Each row is a point on a landscape with many valleys, with its height.
A ball rolls from a point to the lowest of its 2 nearest points, and stops where none of them is lower. Distance is the straight distance between rows; heights are no part of it.
feni height 17.7: [ -9  -8   9   7 -25  30 -32 -13 -14  33   7 -11 -18 -16  32  18   2 -26
  -7   4  -5  -6  31]
Videm height 45.0: [ 31  29   5   3  -9 -12  -8  24  -2 -26  26   3   6  27 -13   6  31  -1
 -20  -3  -8  23   4]
nolif height 31.7: [  9 -23  -9  14   4  37  -1  24  -1   1   4  -7 -14  22   3  24   8 -31
   3  -8  15 -13  35]
Nus height 60.6: [ 17  27 -11  11   8 -25  32  19  12 -27   7  22  -2  -5  11  -8 -19  17
   3 -32  -1 -17 -23]
zev height 30.8: [ 27 -15   6 -11 -15  26   8   5  18  23  -4 -26  -6   4   5  17 -25 -17
   2 -26   9 -14   8]
pum height 69.5: [ 13   0   9  18 -18 -28  17  20  23 -41  10  13   7  -4   8   9   0 -18
 -11 -30   8   7 -24]
Buro height 63.7: [-14  -2   7 -23  30  -9  -2 -14   7   4  -2   1  11  18 -20  -4 -13   4
  16   5   6  -3  21]
fakip height 63.3: [-17  21  28  -5 -12  27 -22  13  -3  21 -20  12  -9 -15   2  -2 -28 -26
  -2  -8  21  12  10]
vufo height 22.9: [ -4 -37  22 -14   1   2   8  -5 -16  29 -13  16 -53 -25 -24   3   5  16
  23  22  12 -24   0]
Nimad height 16.3: [-18 -23 -18 -12  18   3  -5 -24 -12  40   0  -1 -12 -22  -1  17  -9   3
  29  10  18 -14  24]
bor height 26.0: [  3 -45  16   2  -9  -3 -27 -29   9  -7  -1   7 -18  -9  16   7  -9   0
   7  20 -19 -42 -15]
gudo height 33.5: [-11 -45  -1   5 -20   5  16 -29  18   2  17 -11   9  37  -1  22  29 -13
  -4  28 -10   6   1]
Mig height 26.2: [ 29   7 -27  30  -2  -5 -23  -3 -34 -33   5  -6  -3  12  -2 -12  16 -18
  -7   3 -11  10  11]
bunom height 63.2: [  1  35   9   5 -14 -17 -11  -5  -3   0  -7  22   1 -22  12  -1 -45  35
   9 -20  18  46  -5]
Zeral height 64.9: [  8 -17   6   6   3 -29 -12  11  -6   2  17 -11 -12 -24  -7  13  13  -7
  -3   3 -14 -43 -20]
bir height 54.1: [ 23  25  -6 -16  12 -16 -12  18   0  33  10 -17   9 -11 -21  14  -6   3
  11 -22  -7   6   4]
Lalaz height 55.4: [-14  -3   7 -10  37 -20  18  -2 -21 -34  -2   2   8  -3 -10  -7   1  13
  18   1   7 -14 -15]
Loto height 41.2: [ -4 -12   4   4   0  17  12  14  27   4  19 -11  21  27  -8   9   9 -19
 -13   1  25  40  -4]
Panol height 49.7: [ -3  -3  10  20   4 -25   7 -23 -19   0  12 -16  11  -3 -12 -11  -2 -16
  -7  12 -13   6 -49]
risek height 62.5: [  0  32 -24   1  28 -26  24   3  -1   4   7  12  34 -16  11   4 -18  13
  12 -26  16  39  -5]
Bil height 53.0: [ -6  15  10 -29  -6  11   1  22 -25  46 -21  -1 -17 -39 -22 -16  -9  26
 -10  10   9   4   9]
Vebur height 65.4: [-21  26   7  -4   3  -8 -34  -9 -14 -10 -14   9  -5  -9  21 -28 -10  -7
  -2  -3 -17 -12  10]
pusa height 41.8: [-29  -9   8 -10  19  -6  16   1  -4  -8 -28   4   7 -29  -5 -24 -29   4
  -6   4  14 -22   1]
Simob height 59.3: [  3  12 -19  -1  15  -5  11  -4  13  19   6 -12  30   1   2   3 -24  -5
  13 -19  14  42 -15]
Pila height 25.9: [ 14  15 -14   1  21  11  11  34  21 -25  11  -2 -16  17  13   1  -3  22
 -12  -5  12 -10  -1]
vuz height 53.4: [ -2 -11  -7  22  25  -1   4  19   4 -44   0  11   6  30  13 -12   6  -9
  -4   3  -6  -8 -15]
gikoz height 22.3: [-24   2  10 -14  14  22   9 -17 -28  35 -32  -1  11 -27 -25  -6 -17  -3
  12  12   3  -1  26]
natu height 13.2: [ 27  -2 -12  24 -13  24 -15  26   2 -38  -4  -5  -4  15   8  -1   2  -8
 -24  -3 -10 -12  22]
ges height 31.8: [  0   4 -17 -12   9  -3 -22 -28  -8  17   4 -13 -20  -3   9  -2 -15  34
  12  14 -12 -23   9]
Fop height 38.5: [  6 -13   6  19  -3  19  -7  28   5  -7  29   0   0  24 -11  22  17  -1
 -16  30  -8 -15   9]
fefo height 19.8: [-13   4  -5  -7  19  36  20  -6 -17  30  -8 -14   1 -21   9   5 -41  12
  11  13  24   4  -3]
kel height 66.1: [ -3 -28  -4  21  21 -23 -13  12 -10  -3  -9   8 -10  -8 -12  16  27   2
  16  -3 -11 -49 -19]
suvu height 24.5: [-33  11   6  -1  -3  18  -7  -8 -46  19 -31   0 -12 -31 -13 -13  -4   5
   8  16  -8 -16  11]
lagil height 49.8: [ -2 -25 -11  39  10  -8 -10   9 -23 -23   2   6  11   9  -8  18  26 -33
   1   7 -20 -15  -6]
fata height 30.4: [  5  -5 -16   3  33  -3  -8  25  -6 -15  21  -7 -23   2   5  11   9  25
  -5  17   8 -27  -4]
fevo height 68.7: [-21 -15  13 -21  -5  -6 -22   6 -15  20 -26  13 -34 -36  -2 -23   8  29
  -9  27  -9 -31   9]
viv height 48.3: [ -2  16 -16  17  26  25  -6  25   5 -15   5  12  16  26   0  -7  -2  -1
 -21  15   8  20  20]
nomi height 33.4: [ 21   4 -12  -4   3  30  11  18  32   8  -6 -10   8  38   6  14 -23   7
  17 -27  14  21 -10]
Biv height 65.1: [ -4  20  34 -15   4   5 -16 -10 -23 -16 -18   1 -16  -4 -16 -12 -18  17
   4  17   3 -11  -6]
nivip height 29.4: [ 14  -8  -3  19 -20   9 -12   5 -21 -20  -4 -11   7  33 -12  22  30 -33
  -6  -5  -2  16  29]
dekos height 36.3: [-14   0  -4   0 -19  -6  -9 -34  13 -11  -5  -2  16   4  22 -46  -8 -15
 -21   2 -18  17  -4]
gav height 61.4: [  9  26  -2   6 -15 -34  33 -18   7   0   1  41  10  11  -3 -14 -22  13
  28 -40   5  36 -19]
Filu height 65.9: [-13  18  -1   4 -17  -4 -47 -11 -25  -4   8  -5 -20   0  33  -1   5  -6
 -14   2 -22 -16   2]
kup height 50.8: [ 24   3 -18  26 -30  13  10   5  -5 -48  -4   0   1  18  10 -32  39 -12
 -18 -13   0  32 -10]
Guf height 63.5: [ 23  22 -14  21 -12 -19  38   7  15 -29  14  29   0  14  22 -15   3  18
  -7 -14 -11   7 -37]
dar height 63.6: [ 14  11   8   6  10 -36   3  27   6 -16  23   0  -1 -16 -11  -4  13  -6
  -9  -4 -11 -28 -16]
vufus height 62.9: [  6  14 -16 -16   0   5 -17 -13   5  16 -21  -7  23 -10  19 -11 -28  12
  22 -13  16  64 -21]
Patud height 64.2: [-26  31  30 -12  -3  29 -19   8 -23  -9 -28   7 -15  -5  -3  -4 -21  10
   3   5  17   4   5]
Donob height 54.4: [-22  30  18 -23 -17  21   6   8 -29   3 -33   0  12 -49 -17   2 -22  35
   4  -4   9  12  10]
Logu height 26.3: [ -9 -29  21   4 -16  14 -16 -16  -6  28   5  20 -52 -39  -3   9   2  -4
  19  27   3 -20  17]
keb height 54.3: [-14 -14  -3  13  41  -4   8  19 -10 -37 -20   8   2   6   0  -4   9   6
   9   4   8 -27  -4]
Besom height 50.7: [-21 -15   1  12  13   5  15  -3  -4  29  12  -8  13  -8 -17   8 -10 -38
   5   8   8  -8   0]
gufe height 67.8: [  0 -42 -19   8  -1   2  11   0  20  17  10  34 -45 -37   5  32  18  10
  25  23   2 -34  -8]
nurok height 42.2: [ 18  24 -13  -8  19  18   8  36  32   3  -5   6  17  24   2  15 -20  29
  15 -16   4  20   4]
debu height 68.3: [  6  23  -1  27  -7  -1   2  39  11 -22  -2  25  16  -2 -15   0  -1 -27
 -10 -28  -3  11  17]
sino height 26.1: [-42  33  10  -5   5  23 -12  13 -41  19 -21   1 -22 -14  10   2  14   9
   5  14 -13 -16  15]
budi height 63.8: [  1  41  14   5 -32 -14 -19  -7   1 -19   5  22 -10  -9  28 -30  -6   2
 -16 -13  -7  31 -18]
Gavaf height 37.5: [  0  13 -17  -5  10 -16 -10 -38 -13  -2  12 -15  -7   6  10 -20 -11  27
   2  13  -9   4 -13]
bogu height 58.0: [  9  19  14  -4 -10 -14   1  -3  14  -3   1   4   0  -1 -12  -9 -31  -1
  -2 -17   3  12 -18]
zan height 21.0: [ 27  -9   0 -20 -23  -3   4 -17  11  28 -17 -42  25   5  22  25  -6  -2
 -12 -15 -18  -3  20]
tubi height 65.0: [  4  44   6  -5 -15 -13 -26  -1  -9   4 -13  10   2 -23  15 -24 -17 -11
  -6 -24 -27  -2  12]
Belik height 66.5: [  7 -13  14 -10  15 -29 -21 -18   8 -17  10   5  -8  21 -17  -3   2  11
   7  19 -14 -23 -16]
vov height 65.3: [-12 -20  14 -11  23  -7  -4  -9   3   3  11   5 -10   1 -20   8  -3  11
  12  31  11 -21   1]
safuz height 55.2: [ 15  28 -10   2  -2   4   8  13  19  -6   4  13  13  39 -18  -9  15  17
  13 -22   7  50 -15]
kore height 58.8: [ 10  42  -4  -6  13 -22  42   8  -6 -26  -4  36   9 -15   2  -1 -16  41
  13 -25  -5  -4 -12]
dut height 65.2: [ 13  28 -19   1  36 -17 -14  30  -9 -13  16   7  12  -3  -3   4  15   1
  -3 -15  21  12  23]
lafas height 26.4: [ 10 -10  23  -7 -17  13   9   8  13   7  -9 -11 -23  -5 -10   1 -18 -18
  -2 -13   3 -37 -18]
depo height 32.1: [ 10 -17 -20  21 -20  11 -12   0 -18  -8   3  -4 -10  23 -14  47  30 -21
   7   2 -15 -22  24]
valur height 54.8: [ 14   9   5   1 -31 -17  12 -18   6  -5  11 -15   9   1  -4 -13  -9 -15
 -14  -9  -7  20 -31]
muz height 59.7: [ 14   5  18   1  11 -27   8 -20  -8 -28 -11  12  -1   5  -2 -30 -14   8
   7  -7 -14   4 -58]
Tela height 48.8: [ 24  31   2   8 -21 -10  11  19  22 -23  21  24  16  31 -10 -12  31   7
 -15 -11 -10  34 -12]
Sike height 40.0: [-21  -3   0  -9  16   2  -5   6  17  28 -10   1   7 -32   6 -24 -22  -5
 -16   9   6 -15  27]
mis height 65.5: [ 11  32 -10   5   0 -24  29  13   5 -22   5  57  14  20   3  -6  -2  11
  18 -30   7  30   2]
nasu height 55.1: [ 21 -15   6 -21 -39  21  15 -21  33   9  -8 -36   7  28  14   3   1   3
 -14 -14   5  24  -9]
tes height 31.0: [  4 -29  31  -5 -15   6  -4  -4  14  -1  20  -6 -11  -5   2   7 -18 -22
 -15  16  23   3 -16]
Nezoz height 34.3: [ 15 -35   0 -11  -2  22   9   0  15  28  10 -16 -18   8  -3  30   1 -21
  17 -15  11 -21  27]
nelu height 28.1: [-11 -28  35   6  -6  12 -20 -16  -1  17  15   6 -25 -23   4   5 -15 -23
  -2  32  10 -13   5]
tasut height 31.4: [ -1   2  23  -6 -58  13 -14 -29   6 -11  -7 -18  -2  12  14 -22  18  -5
 -28  10  -7  23 -11]
vada height 47.2: [ -9   2 -11 -15  24 -12  16  36 -16  -8 -14   1 -13 -13 -26  -7  24  29
   6  -7   3 -28  11]
fam height 26.5: [-14  -2  -6  -4  32  28  30   3  -7  13  -1 -14   5   2 -11  12 -14  22
  13  16  22  -5   2]
Ven height 48.9: [-21   3   0 -13  23 -11  22  15 -24  20 -13  -8  -3 -26 -30  -6   5  27
   3   7   6 -26  -2]
dabam height 34.1: [  2 -38  -2   6 -25 -14   8  -5  -2   1   0  -6  -6   0  -8  55  31 -27
  -2  -4 -12 -37  19]
kal height 58.7: [ 15   7   5  -6 -53  17   7 -21  38  18 -13 -16  19  15  -2  -9  -3  12
 -13 -16  -8  43 -21]
mon height 35.6: [  1 -33  -8  21 -14   2  10  32  -3   3   7  -8 -17 -15   1  24  28 -20
 -13  -1  -1 -40  16]
Lufi height 51.1: [-24 -11   5  12  35  -6  24  19 -32   1  -6  -1   7 -24 -25   8  15  22
   3  24  -8 -30 -21]
tamom height 44.1: [  5 -25 -26  27   6  -8 -43  10   1 -34   2  27 -15  -2   0  14  24  -3
   1  22  -9 -28  26]
neba height 30.1: [ -9 -48  12  11  -2   2   4 -30  10  -1  15  11  -8  24  -9  33  14 -18
  17  27  -9  -9 -16]
bezi height 49.0: [  8 -20 -21  13 -18   2  11  -2   5 -30  11 -25  -2  30  15 -12  37 -11
 -13  -6   1  17 -18]
bez height 31.2: [  4  32 -15  17  16 -15  23   1 -13 -19   8  12  11  27 -10 -14  15  -8
   6  -8 -13  18 -21]
kilu height 20.1: [-11  -4  19   0 -12  43 -21   5  -5  49 -16   5 -26 -23  17  -4   2 -21
  11   6  -6 -10  39]
Dedu height 34.7: [ -1  -9 -14   5  27  29  14   5  -2  31  17  -8  -6  18  -1  26  -5   4
  16  15  13   1  10]
Ridu height 18.3: [ -1 -26  12 -18  10  20  20  11   1  32   2   2 -47 -18  -9   0  -1  14
  14   7  27 -19  13]
rol height 64.7: [-42  41  23 -10   5   4 -20  13 -25 -25 -19  16  -6   0  20  -5  -4  -3
  -2   3   6   0  -3]
gevot height 61.3: [  8   0  27  -8 -17   4  -6   0  14  33   9 -12  13 -18 -13   9 -13 -20
 -21   7  -6 -15  18]
nutov height 62.4: [  8   7  19   0 -12 -24   6  12  20  -1  18  -9  19 -17  -4   6  -5  -9
 -32   2 -15 -21  -3]
veki height 67.3: [  5   9  11   0 -29   7 -32 -16 -18  20   0 -17 -27 -13   3   0  -6   0
  -8   1 -26 -35   7]
Pife height 38.4: [ -6 -20  -7  -5  12   9  16  23  26  30   8  -4  -1 -21  -3 -11  -8   2
 -14   7  11 -28  16]
vuru height 67.1: [ -3  -4  20 -10 -13 -15 -34 -31  -7 -12   2  -2 -14  18  -2 -22   0  -6
  -1  16 -23  -4 -14]
Rodo height 37.8: [  4  31   0 -30   8  24 -20   4  -7  27 -30 -10  -1 -17  15 -10 -24  30
   8   2  -9   1  16]
kopuf height 42.6: [-12 -17  -8  -4  24 -22  -2  13  32 -15  21   4  13  10  10  -2   4  -9
 -10  12   0 -20  18]
Kug height 42.0: [  3 -12 -23 -10  25  14 -10 -12  12  28  18 -18  10  22  14  12  -3  13
  10  16   9  24   3]
Kulu height 44.9: [-18 -37   2 -17  24   4  15   0 -16 -21 -10   7  -5 -18  -8  19  20  53
  17  26  -1 -36  -6]
Lek height 34.2: [-19  17   6   8 -34   9 -19 -27  -9  -6 -12  -4   5  11  13 -32  11 -30
 -16  -4 -11  33 -13]
tafip height 42.7: [ -1 -11 -28   1  20 -32   9 -21  -4 -20  22 -10  -3   4  25 -22   2   2
   2  -1   4   6 -16]
San height 27.8: [  2 -28 -20  -3  -3 -14 -28 -34   4  -3  13   0 -27  -6  13  16  -7  16
  14  14 -12 -36 -11]
neb height 52.0: [  9  14   2 -10 -36  -8  10 -30  40  -4   5   9   9   5 -15 -40  18  11
   9 -16  13  38 -27]
zibu height 35.9: [ -1 -30  -7  14  -6  16  -4   3  18 -10  28   0   0  39   9  18  29   1
 -15  35  -5   5   7]
nup height 67.0: [ 24  34 -11   2 -23 -12  -2 -10  15  16   8  11   6  -5  12  -1 -34  37
  13 -29  -1  47 -24]
peduv height 62.2: [ 10  30  14   8 -14 -30  -6 -19 -12 -28  -9  24  -8 -14  14 -32 -20   1
  -8   0 -16   7 -35]
Sekud height 36.9: [-15 -32 -13  15  16  -2  12  26   7  15  13  -3  -5 -23  10   8   7 -19
 -17   4  11 -36  11]
gev height 30.3: [  6 -29 -14  27   8  40  -3  27 -12 -16  -6   7 -26   1   3   5   5 -21
   1  11  22 -17  27]
kuzu height 56.6: [ 11   7   5   1 -36 -30  17 -15  27 -11  10  31  10  10  -9 -22  -2   4
  15 -38  15  36 -20]
nat height 22.0: [ 13 -10 -23   0   3  -7   2  -4  17  -3  13 -26  11  21  19  14   6 -10
  -4 -21 -15  -9  12]
sutog height 60.7: [  0  31  10 -20   6  -9  -1  -9  11  -3 -12  12   6 -14   3 -18 -36  23
   1  -9  11  11  -1]
gagut height 47.4: [ 13  22  -4 -21 -13 -13  -7 -40  11   0  11  -1   0   6  -2 -45  20  11
   7 -10   4  34 -15]
zolol height 51.2: [ -4  19   0 -18   9  -9   5  11 -13  38  -5 -10  -1 -26 -30  -5 -12   7
   5  -6   6 -13  -5]
nezaf height 42.8: [ 14  25 -15 -12  -6 -21 -25 -38 -13  11  14 -15   2  -5  15 -25  -5   6
  -2  -9 -13  31  -7]
doni height 10.2: [  0   4  -9  -4   6  31   1  -6   7  20 -22 -14  -1 -12  18  -7 -52   2
   7 -10  18  16  -5]
Nav height 25.8: [-15 -16 -17  12  14  17   9  29 -21  25  -6   2 -24  -3 -25  16  27 -15
  18  -4  19 -15  28]
zuga height 57.1: [  0   5  27   2  30 -27   3  -4 -15 -21 -18   6   3 -25  -5 -16 -15  17
   8   0  -4 -20 -41]
Fus height 19.7: [-29 -26   5 -26  11  16  13 -17 -24  42 -26   6 -11 -35 -16  -5   4   8
  24  12  11  -5  37]
nok height 66.2: [ 32  22 -11   1 -14 -24  33  -6   8 -22  22  10  10  16  24 -18  20   0
 -13 -23 -30   1 -25]
dez height 53.9: [  9  -2  -1  -3 -26 -24  28  -7  12 -10   3 -20  33  12   0  15  31 -30
 -19 -27   7  33   5]
dafi height 60.9: [-13   2   4  -8  -2   3   8 -21  16 -10  -4   2   1  15  -1 -36 -15  16
  -9  19  15  29 -31]
Rab height 55.9: [-15  16  -1   4  10   1  32   1  29 -15   5  13  12  25  -9 -18 -12  19
  -8  10   9  31 -23]
Robi height 65.7: [-15  47  14 -11 -15   4 -38   8  -3   3 -18  18   6  15  12  -5  -5  -2
  11 -22   1  47  -5]
Mar height 20.9: [-21 -30 -19   8  15  -1   4  -6  -4  26   8   8 -28  -9 -16  30  14 -14
  34   4  16 -24  14]
mesu height 41.3: [ 21   0  15  12  -9  -5   0  24   3 -25  23 -13   5  21  -8  29  26  -7
 -33  14  -4   1   2]
Nubiz height 66.0: [-10   7  27 -11  -9   7 -41 -21 -25  -9 -14   4 -33  15  -4  -5  -7   3
  12  16  -8 -11  -7]
pugid height 43.1: [-30 -35  16 -13  17   0   8 -12 -22  -7 -26   6  -6 -41  -3 -11 -12  10
  11  25  10 -30   1]
gitu height 60.5: [ -3 -31  15  -2 -15   0   7 -16  12  22  22 -18  15  -9   0  29   4 -20
 -18  15 -10 -17  25]
kofeg height 35.2: [  3   2  -2 -20   6  29 -24 -17 -10  36 -16  -7 -19   0   4   0 -14  30
  14  19  -9 -21  24]
lisep height 23.7: [ 19   8  13 -25 -33  -9 -10 -14  31  11  -7 -21  32  -5  22   3 -11  -9
 -23 -20 -11  24  20]
Ruk height 12.6: [-16  -6  -5 -10   8  17 -33 -29 -18  34  -7  -5   1  -7   9   5 -20 -18
  26   9   8  15  29]
Mipiz height 45.9: [ -1   3  -4  19  -6  32   4  19  12 -17   5  -1  15  40 -11  -9  16 -22
 -20  12  -3  28  11]
Teke height 52.2: [ 19   1   1  29   1   7  -4  15   5 -51  -1  26   5  21   1 -22  18  -7
 -10   8  -6  25 -19]
Daz height 25.7: [ -4 -36   8   7   1   7   2 -18  11  15   8  18 -27  12 -19  36  11 -18
  37  15  -3 -30  10]
pak height 12.1: [  9 -19   2 -28  21  32   6   8   9  48 -15 -11 -29 -17   2   0 -18  14
  24  -6  22  -8  16]
fak height 51.0: [-12  16 -12   3  21   4  20  16  30  -8  11   9  32  21   2  -8  -8   6
 -16   7  -6  22   4]
Fitez height 32.3: [-10  17 -13 -10  35  25  29  24 -15 -10  -8  -7  13   8  -9  17  -6  32
  10  -7  23  10  13]
geto height 51.8: [ 13 -14  -5  -7 -29   4  17 -14  24  -5  17 -35   1  28   9  -1  31  14
 -22   1   7  18 -21]
filut height 62.1: [ -9  25  11 -35  23 -16  -4  -9  -2  -4 -13   5  14 -20 -13 -16 -13  27
   2   5   5  -5  26]
monap height 67.2: [  0 -40 -10  13  10   2   3  14   1  11   2  15 -43 -15  -5  21  21  18
  20  16  -6 -49 -21]
Febo height 63.4: [-24 -11  15   0  -3  18 -13 -26  -5  -8  -4   1 -13   9  16 -27 -17  -7
  -3  28  19  21 -16]
duzi height 64.8: [-17  27   1 -12  -5  12 -33 -11  -1  10 -14   4  12   0  18 -17 -12  -2
  -1   0   8  58  -2]
sovid height 43.5: [-10 -32 -17  12  21 -17 -13   7  19 -10  19  23   1   1   5  24  17   3
   1  29  -9 -39  12]
Ponuz height 28.9: [  4 -28  18 -12 -39  -6  -6 -43   9 -11  -6 -25  -2  16  15   0  12  -6
 -24  15 -15   0   1]
kegil height 68.2: [  2   4  15 -14 -16  -2 -28   8  -2  18 -12   1 -27 -25  -4 -24  -8   7
 -10  11 -21 -38   2]
ligos height 59.8: [ 12 -22   9 -11 -10 -13   4  -5  11  20  21 -27  24   7   3  45  18 -15
 -22   5   5   8  26]
Pog height 46.0: [-18 -36 -11 -17  20 -11  17  29 -22  -9 -15   8 -26 -16 -12   5  34  44
  13  11   9 -34   6]
Kir height 53.8: [-18  22  14 -28  -6  36  -6  21 -41  27 -35  -3  -7 -43  -4   2  -6  24
   8  -2  17  18  15]
Kuv height 25.5: [ 11 -29   4   4  -9 -11   2  -9  14 -22   8 -16  -1  25   6  14  11 -16
  -9  -4 -14 -34  -3]
zopin height 64.5: [-23   9   1 -15   4  27 -35 -15  -8   0  -3   0 -11  21  26 -19  -8   1
  -2  13  21  34   1]
taf height 52.3: [  9   0  -1  15  -9 -35  27  -6  -3 -24  13  -5  30  12   1  -8  36 -37
 -21 -19 -18  14  -4]
bama height 67.4: [  8  39  -9  26   3  -8  18  35  -2 -19 -13  40  17  11 -10   4 -10   3
  16 -35   4  20  13]
Zun height 47.6: [-22 -20 -14  33  14  -1  10  -4 -17   0  11  -8   9  19 -12  14   7 -35
   8   7  -2  -8  -6]
Fakil height 28.6: [ -4 -11 -24  25  11  22  -5  32 -34   1 -18   6 -22 -16 -24  -3  14  -6
  -3  13  20 -10  28]
gan height 35.1: [-10 -18  17  -1  -6   1   2 -15  15   7  28 -10  11   9 -12  -4  -9 -23
 -15  20  20  27 -15]
nesig height 30.2: [  2  -9 -19  17   4  13  18  11 -11  19   3 -18 -16   7 -10   8   2   2
   4   2 -19 -45  -7]
gavu height 63.9: [ -4  21 -15 -10  34 -30  10  12  -4  -1  12  -3  22 -23  -1   3 -10  12
   3 -13  30  13   7]
Mobe height 62.3: [ -1  21  21  -3 -19  16 -16  -3  10  33 -12  -5  22 -14 -14   3 -26 -29
   0  -9 -11  14   7]
Supa height 68.8: [ 25  12   6  21 -26  -7  11  29   6 -43   2   1  11   3  -4  16   6 -25
 -24 -32  -1   6   5]
Talab height 19.0: [ 30  14 -22   8  -9  26   3  30  16 -21   2  -9  -5  30  12  10  -2  -1
 -10 -24   8  15   8]
bobif height 56.3: [ 24  19  -8   5 -24   1  26  -2  37  20  -2  -4  40  20   6  -8  -2  18
  -9 -20 -25  41 -13]
guv height 56.9: [ 20  20  -7   6   2   3   3  38   7  17  15 -15  13  -7 -12  25   8 -17
 -12 -21   9   5   7]
Toded height 10.1: [-28  -8  12 -17   5  12 -33 -15 -25  12 -16  15 -24 -13  17   1 -12 -17
  14  10  17 -10  33]
ronis height 7.4: [-24 -29   9 -13   8  10 -17 -31  10   5 -16  14 -10   2  11 -14 -23 -12
   7  22   3 -28  24]
Beb height 42.1: [-11  11 -12  30  16  -5  22   3 -24  -9  14 -13   7  12 -11   4   1 -20
   1   0  -7   5 -30]
Tav height 43.9: [-30 -38   6 -19  12  -6  -2 -21 -30  -9 -19  12  -2 -45  -8  10  13  37
  19  34  -4 -29  -3]
takil height 50.9: [  6  -9  -6  29  -7 -30  -2  -5 -20 -35   5  -5  16  16   6  14  42 -30
 -17  -1 -27  -5   2]
pek height 58.5: [ 25  -6  -1 -11  -1   9   2  25  12  33  11 -30  27  -6  -3  41   4 -21
   0 -13   8  18  11]
vod height 27.0: [ 24   8 -12 -31  -1 -17 -10  -6  39   7  14  -9  20   4  24 -11  -9   5
  -8 -22  -1  32   6]
gub height 15.0: [-13 -16  -9   0 -10   4 -29 -37  -6  21   5 -13   2  -9  16   2  -9 -27
  -1   5  -6  12  18]
reta height 15.5: [ 11   8 -21  19  10   8  -6  29  -7 -19  -1   4  -6   7  -9  -9  13  -7
  -9  -3 -13 -30  21]
nufu height 40.3: [  5  43  10 -16   3  35 -22   6  -7  17 -32   3  10  -6  13   2 -36  36
  11   8  -1  29  -2]
tir height 46.2: [  2 -10 -29   5  -6 -16  16 -26  13 -19  12 -16   6  25  13 -33  25  -9
   4 -17   0  10 -26]
besu height 57.2: [  4  32   2 -12  23 -21  38   0 -28 -33  -5   8  10  -7 -15  -1  -6  27
  18 -12   3   0 -20]
tave height 53.6: [-10  -6  17  21 -12  -9 -14 -25 -20  12  12 -15   2 -22  -2  -1 -13 -23
 -18  23 -18 -16 -22]
vibap height 20.7: [ 17  34 -21  25  11   4   7   9 -23 -26  -3  12   9  18  -4 -14  11 -12
  -1 -13 -24  -2   8]
puve height 18.2: [ 12 -17 -23  -8 -14  -5  -7 -33   3  21   6 -35  23   4  18  15  -2 -13
  -1 -14 -15   5  14]
zamuv height 27.3: [ 10 -51  18   2 -23 -27  -4 -26  15 -21  -3 -15   8  13  17  22  20  -1
 -15   9 -21 -22 -14]
tof height 41.5: [-15  -4  -1  -8  21 -30 -15 -14  15   1  14   3  11 -20   4 -19 -11   1
 -15  13  -7 -25  11]
sevil height 36.6: [  1  32  -4 -19  28   1  22  17  10 -23  -7  12  20  12  -6  10 -12  40
  13 -12  14  19  13]
dipip height 21.3: [  2  -5   1  15  -3  15  23  30   4  -1 -11 -10  -8   3 -12  -1  -5 -11
   3 -11  -8 -40 -20]
fev height 52.1: [ 25  28  -5  16 -37  -3  33   7  31  -6   4  19  35  26   1  -4  36   7
 -12 -26 -19  42   0]
lif height 68.0: [ 16 -15  19   6  26 -30 -22   8  -4 -30  10  15   0  25 -12   2  29   4
  12   1 -15 -18 -23]
sus height 55.8: [ 20   6 -14  -2 -15 -19   7   3  14  14   9 -18  40   1   2   8   6 -21
   0 -38   6  48 -13]
mab height 53.1: [-22   1   2  15  16   1  28  23  -1  13  -1  -2   9 -21 -24   2 -13 -25
  -4 -10  23  -5  -6]

Where does a ball stop that starts at each point below?
pum | ges
kegil | ges
vufus | natu
Robi | ges
Supa | ges
duzi | pak
risek | natu
vov | natu
bunom | natu
